Each scene shows the same named points in several views. A view is turned or mirrored, and shifted as a whole, has a little noise and may leave points out.
(in the rows, 100 means zero)

Scene 1
View 1
K_151: 98 112 83 89 106 87 83 83 107 108 88 115 98 100 78 116 74 87 90 96 71 94
 108 110 80 107 105 85 91 125 92 100 105 92 105 103 140 110 116 104 80
 104 104 103 92 118 129 104 99 74 108 121 122 75 97 130 104 94 96
K_188: 137 135 118 102 107 82 101 69 83 109 105 80 93 106 96 110 87 85 122 104
 87 62 97 101 124 101 109 114 117 102 96 101 120 93 106 77 122 98 85 85
 80 66 117 108 111 145 108 118 82 99 112 112 96 117 94 113 84 72 72
K_90: 120 106 102 92 107 74 80 71 86 110 101 116 108 115 101 99 85 105 108 82
 85 84 115 105 75 101 100 84 74 104 89 90 112 93 93 105 135 99 120 94
 101 87 100 91 118 134 113 118 107 97 120 133 98 101 73 117 89 92 97
K_463: 104 115 90 94 111 79 84 74 94 99 90 92 93 112 89 111 80 94 111 99 85 85
 107 107 105 107 110 92 94 108 89 102 117 92 101 96 127 98 101 93 81 83
 106 96 99 129 117 119 90 90 112 121 110 96 105 111 92 88 99
K_40: 127 130 114 103 105 78 93 73 84 111 116 91 89 100 99 108 89 91 118 102
 88 70 102 104 114 99 108 106 100 101 93 96 114 94 109 91 119 102 94 85
 87 71 111 106 116 138 108 116 89 102 110 114 90 121 89 110 88 81 74
K_106: 106 119 92 94 110 81 87 75 95 102 93 90 91 108 87 113 81 92 111 102 83
 83 105 107 107 105 110 95 98 109 91 103 116 92 104 94 126 100 98 93 80
 83 108 99 98 128 118 116 87 89 109 118 109 97 106 113 94 88 94
K_765: 122 123 108 99 108 77 91 71 84 107 107 91 94 107 99 106 87 95 118 98 88
 74 104 104 109 101 107 101 96 100 91 97 117 94 104 91 123 98 97 87 88
 72 109 99 115 137 109 118 90 100 113 120 93 114 90 107 86 83 83
K_285: 110 120 101 101 106 78 85 79 90 108 116 99 87 97 96 108 86 96 111 101 87
 83 108 108 104 100 107 94 88 103 90 97 110 95 110 102 119 105 104 89 87
 80 106 99 113 127 111 113 92 96 108 116 94 114 96 107 95 93 85
K_113: 107 122 104 103 103 77 82 83 88 112 132 106 83 88 101 106 90 98 109 102
 89 83 109 111 104 97 104 93 81 101 88 93 105 98 117 110 114 110 106 87
 91 79 104 99 120 124 109 110 93 101 106 114 86 123 91 103 97 98 80
K_577: 128 122 114 101 109 71 90 65 75 104 111 86 94 114 109 101 93 102 129 96
 96 69 106 102 114 100 107 103 91 91 89 94 122 93 100 92 118 93 95 83 95
 62 108 93 121 144 102 126 89 110 116 122 84 125 86 100 80 82 85
K_88: 135 131 118 103 102 82 97 76 85 117 119 101 96 97 97 107 87 89 112 100
 83 69 104 103 103 98 102 106 102 106 96 95 109 95 111 90 126 105 99 88
 89 76 112 108 118 138 110 110 93 98 111 114 91 118 81 118 91 80 68
K_5: 128 124 110 97 108 79 94 68 84 105 95 88 99 114 96 107 85 92 119 97 86
 69 103 101 108 103 108 105 103 104 92 99 120 91 99 84 127 95 95 88 86
 73 111 100 109 143 111 120 90 97 114 120 100 107 89 114 85 78 85
K_346: 117 117 102 97 101 81 85 82 94 115 111 117 100 95 91 106 82 93 97 94 78
 83 109 108 82 101 100 91 86 114 93 92 103 94 107 104 134 109 115 96 93
 93 104 103 112 126 119 106 102 88 110 121 102 100 79 124 99 92 83
K_192: 100 112 88 91 115 75 83 68 91 92 81 81 92 122 92 110 81 97 119 98 88 84
 105 106 113 109 113 92 96 103 87 104 124 90 96 93 125 91 96 91 79 75
 106 91 96 132 115 125 85 94 111 123 112 95 112 104 87 86 106
K_511: 103 117 90 94 109 82 84 77 97 103 95 99 93 104 87 113 80 92 105 100 82
 87 107 110 100 105 108 92 93 112 90 100 112 93 106 100 129 103 105 95
 81 88 105 98 99 124 121 113 91 87 108 119 110 94 103 115 96 91 95
K_842: 105 115 92 94 107 81 84 79 97 106 97 102 94 103 89 110 81 92 104 98 80
 85 107 108 94 105 107 91 90 112 91 99 111 94 104 100 131 103 107 96 83
 88 106 99 102 125 120 112 94 87 110 121 109 95 97 117 97 92 93
K_224: 131 127 115 102 105 77 94 71 81 109 112 90 95 105 102 105 89 94 121 99
 90 69 103 103 112 99 106 106 99 98 92 95 117 94 105 89 121 98 95 84 90
 68 110 101 118 142 107 118 89 103 113 117 88 122 86 109 85 79 76
K_79: 72 92 71 87 113 70 63 81 97 93 96 112 88 111 94 104 81 113 104 89 89 108
 120 114 83 107 107 65 56 105 78 95 110 94 100 126 125 102 124 98 94 95
 91 76 103 113 120 121 101 92 109 130 106 91 107 97 97 112 123
K_310: 95 108 93 98 110 69 74 78 85 101 118 103 85 104 105 101 90 109 116 95 96
 91 116 111 100 100 106 82 66 93 81 92 113 97 105 117 114 101 112 89 97
 76 98 84 118 123 108 122 95 105 109 124 86 118 96 92 91 102 100
View 2
K_842: 112 103 97 89 90 98 87 116 115 98 102 88 109 106 104 105 103 119 96 95
 102 104 107 107 101 114 93 107 101 103 109 86 92 110 87 79 91 89 100 95
 97 117 116 118 100 93 80 102 111 76 93 92 85 91 93 99 104 114 101
K_310: 118 107 97 94 96 82 97 99 86 111 105 92 95 90 89 84 104 110 110 111 105
 99 101 118 80 114 97 98 111 94 99 84 108 98 89 100 99 95 103 95 110 109
 102 115 104 104 77 81 108 75 119 78 85 108 98 99 107 111 93
K_285: 109 111 95 94 96 87 96 108 104 99 106 94 93 98 98 103 110 112 105 99 102
 101 100 116 101 111 100 101 99 101 106 92 99 102 83 89 91 91 98 98 101
 113 113 111 97 99 79 95 103 87 99 87 85 104 91 91 103 102 93
K_40: 97 116 99 88 98 85 101 102 103 96 104 97 82 91 100 115 115 113 111 89
 101 101 93 117 117 104 102 104 91 103 113 94 98 97 74 90 100 88 97 101
 103 117 115 98 95 100 76 99 95 101 97 90 95 102 91 76 102 92 89
K_192: 108 107 107 72 102 97 89 108 103 99 100 83 105 100 98 109 85 121 95 90
 110 93 112 98 95 116 75 112 103 100 106 75 87 101 92 80 106 82 109 83
 108 119 107 107 99 102 58 98 109 67 92 102 94 81 109 105 106 114 92
K_113: 113 112 91 104 96 81 99 105 99 101 107 99 87 96 93 95 118 107 109 108
 100 104 96 123 98 113 107 94 101 99 105 94 106 101 81 96 87 97 96 103
 102 109 112 111 97 98 86 89 100 90 104 80 79 113 88 89 103 98 90
K_188: 86 120 102 78 102 88 101 103 107 92 102 97 80 91 103 128 112 116 109 78
 101 98 95 110 129 101 98 111 83 105 118 96 90 96 70 83 108 83 99 98 104
 121 118 89 92 103 67 106 94 108 85 101 103 93 94 69 101 87 86
K_511: 114 104 96 93 91 97 88 118 116 98 103 89 108 108 102 106 102 119 95 97
 102 103 108 107 100 117 92 106 101 103 107 87 91 110 87 78 87 90 101 94
 97 116 117 117 98 91 79 102 111 74 89 93 81 92 93 101 103 115 100
K_106: 107 109 100 85 99 95 91 113 112 95 103 89 102 104 101 112 98 119 96 91
 104 99 108 103 104 115 87 107 98 102 108 83 88 105 86 78 95 86 102 91
 101 116 114 109 95 96 70 102 106 76 87 99 87 89 98 98 103 109 94
K_151: 122 93 91 97 81 106 76 131 133 96 100 83 127 118 111 104 102 124 86 97
 99 110 114 103 99 120 91 107 103 106 107 86 87 122 90 69 78 90 100 97
 88 116 123 130 101 81 88 109 120 64 84 93 76 87 88 108 105 128 112
K_765: 99 112 100 82 96 88 97 102 101 99 102 92 90 93 101 111 108 114 109 90
 102 101 97 112 111 105 95 107 94 101 110 90 96 97 77 90 105 86 99 98
 104 118 113 101 99 101 73 99 100 94 99 91 98 97 94 80 104 99 93
K_463: 109 106 100 82 97 97 89 112 109 98 102 86 105 102 101 108 97 120 96 91
 105 99 109 104 100 115 85 108 99 102 107 82 90 105 88 80 98 85 105 90
 102 118 112 110 98 97 69 101 109 74 92 98 89 86 100 99 105 112 96
K_5: 94 110 103 77 92 93 94 104 106 97 100 90 96 93 104 118 106 119 107 82
 102 101 98 109 118 102 93 113 91 104 114 91 89 98 77 84 110 83 101 96
 101 122 115 101 99 100 70 105 102 95 97 96 104 89 95 79 104 102 95
K_577: 95 115 103 76 97 82 103 90 86 104 102 94 82 81 96 108 109 112 119 89 104
 98 91 117 109 99 97 110 95 98 111 89 100 88 77 98 118 86 102 98 111 118
 106 97 102 109 70 93 98 100 113 87 107 99 98 73 106 95 88
K_90: 113 91 94 84 73 95 84 103 102 109 97 83 116 93 107 90 108 119 109 96 97
 110 98 114 97 100 99 113 106 99 109 88 100 105 84 94 109 91 101 105 97
 121 111 126 113 96 89 98 117 80 124 76 101 96 89 86 114 125 115
K_346: 114 98 90 99 78 95 85 116 117 102 102 90 111 105 108 99 116 115 102 99
 95 112 100 117 105 107 105 105 100 103 109 96 98 113 81 85 87 94 96 106
 91 116 121 123 103 88 94 102 112 86 103 81 84 101 82 89 106 117 109
K_224: 95 115 100 84 96 86 100 99 98 98 103 96 84 88 101 113 113 114 114 88 100
 102 92 116 117 101 101 108 91 102 113 95 97 94 75 92 108 87 98 101 104
 118 114 99 98 104 74 99 97 103 101 89 101 99 91 73 104 94 91
View 3
K_40: 96 97 109 73 108 111 112 109 93 116 97 85 87 100 100 104 108 84 108 86
 93 79 85 95 105 119 123 103 99 109 94 114 92 111 101 95 100 99 76 110
 119 98 94 100 103 101 105 102 112 102 100 92 101 83 91 103 98 99 107
K_463: 100 109 99 61 105 103 87 102 95 107 90 79 88 93 84 109 106 81 107 114
 106 79 84 99 102 108 99 100 111 108 86 93 95 97 91 87 99 90 75 123 113
 109 90 99 105 100 102 82 128 117 101 110 94 109 90 98 103 97 102
K_346: 114 108 87 73 103 96 97 102 86 109 101 70 95 94 96 92 118 78 105 105 98
 88 84 95 104 108 122 95 116 105 92 90 106 75 103 93 108 99 100 128 110
 109 101 98 96 100 114 81 107 115 95 99 82 95 83 110 97 85 121
K_88: 100 100 103 77 107 107 115 110 88 117 102 82 85 98 103 96 116 79 107 84
 87 80 84 93 101 120 131 100 102 107 97 114 95 103 104 95 103 103 85 117
 117 104 96 101 105 98 113 99 108 103 100 92 96 78 89 106 94 92 115
K_310: 115 92 97 70 95 115 93 96 100 113 92 72 111 103 92 109 91 101 100 105
 118 90 92 100 120 105 102 101 114 110 91 84 105 95 107 102 104 96 87
 113 113 81 94 90 77 119 89 90 103 109 93 95 96 112 81 106 102 106 101
K_106: 97 110 101 60 107 102 89 105 94 108 90 81 87 93 85 110 109 80 109 110
 104 80 84 99 104 113 104 98 108 112 84 97 97 99 91 86 97 90 75 123 115
 113 92 99 106 99 103 84 128 118 100 106 94 106 92 98 103 97 106
K_79: 122 105 83 60 93 104 68 88 100 102 87 61 115 95 79 109 93 96 101 137 132
 95 92 105 118 93 84 96 127 109 81 58 111 71 98 95 105 88 92 127 106 93
 94 88 75 118 89 68 115 124 91 112 84 136 81 104 109 100 102
K_224: 100 94 107 76 106 114 113 108 94 117 99 83 86 99 99 102 107 86 105 86 93
 76 85 95 100 116 117 107 102 104 99 116 89 112 101 96 103 102 77 111
 119 94 92 101 105 100 106 104 110 101 101 97 103 84 87 101 96 99 101
K_192: 97 107 103 59 105 107 84 101 100 107 87 80 87 94 80 116 100 85 106 117
 111 76 85 103 100 108 87 104 110 107 85 96 88 106 86 85 97 88 67 120
 114 102 87 100 108 101 97 85 132 118 102 115 102 116 91 91 106 102 91
K_113: 106 95 100 71 102 109 105 106 92 115 95 79 102 101 101 105 105 90 105 91
 106 91 89 96 121 116 126 95 104 117 89 92 109 98 111 99 102 100 90 114
 116 95 98 91 82 113 99 95 102 106 93 84 92 95 88 113 100 101 119
K_151: 108 123 83 59 106 85 76 103 84 102 95 69 87 86 83 98 122 69 109 125 105
 87 80 99 102 105 110 89 120 110 80 78 108 66 92 81 104 89 95 141 107
 131 98 97 104 96 113 64 127 130 97 112 77 113 89 105 103 81 124
K_842: 105 112 95 64 105 98 89 104 91 108 93 75 91 93 87 104 113 78 107 112 103
 83 84 98 103 109 109 97 112 110 87 90 100 87 95 87 103 92 86 127 112
 113 95 97 102 100 106 79 122 120 98 106 89 105 88 103 101 91 112
K_765: 100 97 105 72 106 111 106 105 95 114 97 81 89 99 96 104 106 87 105 93 97
 79 86 97 102 114 112 105 105 105 95 110 90 108 98 94 102 98 77 113 118
 96 92 100 104 101 103 98 114 105 100 99 100 92 89 100 98 99 101
K_5: 101 103 102 73 107 107 104 105 93 112 98 79 82 96 93 100 111 80 106 97
 91 73 82 97 91 111 107 107 108 99 98 114 85 105 91 91 103 97 77 118 117
 102 90 104 113 95 110 95 119 109 104 109 102 90 88 97 97 93 99
K_90: 124 100 83 80 95 105 96 94 92 109 104 60 101 98 93 90 108 87 98 111 104
 84 87 98 93 97 101 106 126 91 101 91 95 75 101 100 114 101 100 124 110
 89 96 102 94 104 111 84 102 111 98 112 91 102 77 103 95 87 101
K_577: 104 88 107 77 101 120 111 101 100 117 97 79 95 103 99 105 98 95 101 89
 102 77 90 97 103 110 107 111 105 100 100 113 88 115 101 101 103 101 74
 105 120 79 90 101 97 106 100 106 105 99 101 100 109 91 84 99 98 105 91
K_188: 87 100 115 70 112 110 115 114 92 117 96 92 75 97 98 106 113 79 110 83 85
 71 82 94 96 123 120 106 95 106 96 127 82 122 93 90 98 99 67 110 122 105
 91 105 119 93 108 105 121 103 106 99 106 79 94 97 97 98 102
View 4
K_842: 77 106 99 80 94 109 104 93 86 82 99 114 100 120 93 103 104 103 105 90 98
 93 106 90 90 98 101 101 111 108 88 102 85 140 118 95 81 85 104 100 81
 105 90 123 103 93 115 90 120 87 110 93 99 130 96 111 84 87 80
K_346: 81 119 92 79 95 105 100 92 87 85 96 106 110 110 89 103 104 110 105 104
 97 99 106 87 92 107 109 104 119 117 94 95 79 143 123 90 80 72 93 106 85
 111 95 129 106 91 101 85 125 92 107 98 95 134 97 102 78 98 73
K_79: 66 111 90 58 109 130 92 119 113 86 86 117 87 112 97 82 92 119 100 84 123
 108 125 90 73 86 86 69 86 95 97 89 84 138 127 104 91 98 109 92 80 113
 86 126 99 88 120 82 117 81 118 124 107 131 102 128 72 96 99
K_88: 100 110 94 97 94 96 103 86 77 82 107 111 117 98 91 118 108 93 101 98 88
 97 102 92 105 112 111 127 121 126 91 110 96 133 106 81 92 71 95 105 90
 104 92 118 113 88 105 87 115 100 105 81 87 116 83 92 87 92 66
K_90: 88 119 94 70 106 104 87 97 87 93 99 110 101 100 80 100 93 105 101 92 107
 105 114 88 92 103 109 90 119 111 112 109 86 135 117 93 90 72 88 100 88
 107 93 124 101 83 104 78 111 90 114 112 95 135 107 105 81 113 88
K_224: 106 103 97 96 101 98 99 90 78 85 109 117 108 93 90 119 104 85 96 87 93
 99 107 95 104 108 105 124 115 121 95 119 105 127 100 81 99 78 98 100 92
 99 89 112 113 85 112 86 106 100 108 83 86 111 82 94 90 94 74
K_192: 84 90 106 82 100 110 100 96 82 85 105 124 83 122 95 107 101 89 97 68 103
 90 110 95 90 88 91 97 103 100 88 120 99 130 107 98 91 98 113 91 82 95
 82 109 103 90 129 95 105 84 116 90 101 120 93 118 96 84 91
K_577: 112 102 96 94 109 99 92 97 82 87 111 121 104 84 90 117 98 82 92 80 100
 104 112 97 103 103 101 119 111 118 102 125 112 120 96 82 110 81 101 95
 96 98 85 108 112 81 116 82 96 100 111 90 86 107 81 96 91 99 81
K_511: 76 102 99 80 93 110 106 93 86 82 98 114 96 123 95 104 106 102 104 86 99
 92 106 92 89 97 97 102 107 107 84 103 86 139 118 96 82 89 107 99 80 104
 88 120 105 94 116 93 120 87 110 91 100 128 93 113 86 83 80
K_106: 82 96 102 85 93 108 106 93 83 80 102 117 94 122 96 109 106 96 102 82 97
 90 105 93 92 95 96 105 108 108 84 108 91 137 112 95 85 91 109 97 81 101
 85 116 105 94 119 94 115 88 111 86 99 123 90 112 91 81 79
K_765: 99 102 97 92 101 101 99 91 81 84 106 117 105 100 92 115 104 89 97 86 97
 99 107 95 100 104 102 117 113 117 93 117 102 128 103 85 97 81 100 99 90
 99 88 112 111 88 114 88 107 96 109 87 89 115 85 100 90 93 77
K_151: 59 109 100 72 86 112 109 89 84 82 92 106 96 140 91 97 107 114 111 96 97
 88 102 85 83 96 103 90 116 104 84 92 69 151 131 102 64 83 102 104 73
 109 92 132 98 99 111 94 133 81 110 98 105 146 106 118 81 85 79
K_40: 102 102 96 98 98 100 102 90 81 82 108 116 112 96 95 118 107 89 97 89 91
 97 106 95 104 109 103 127 113 122 88 114 103 129 101 81 99 79 101 101
 91 101 88 113 114 88 111 88 110 99 106 80 88 109 78 95 89 88 70
K_285: 90 107 92 87 98 109 103 99 93 81 100 115 109 101 97 107 105 99 100 92 99
 101 109 93 94 103 99 113 105 117 88 102 96 133 111 86 95 83 104 101 88
 106 90 119 113 89 113 86 117 95 108 92 93 115 82 103 81 87 75
K_310: 91 112 86 76 110 120 92 115 108 83 95 118 104 86 99 97 95 106 94 87 114
 113 121 95 88 98 91 98 91 112 98 99 101 128 111 89 107 89 105 95 91 110
 87 118 111 84 115 78 109 94 113 110 94 111 83 108 74 96 88

In a view up to two points have been moved. Name them for each view, in the order of its rows, or write -.
view 1 | -
view 2 | K_192, K_511
view 3 | K_5, K_577
view 4 | -
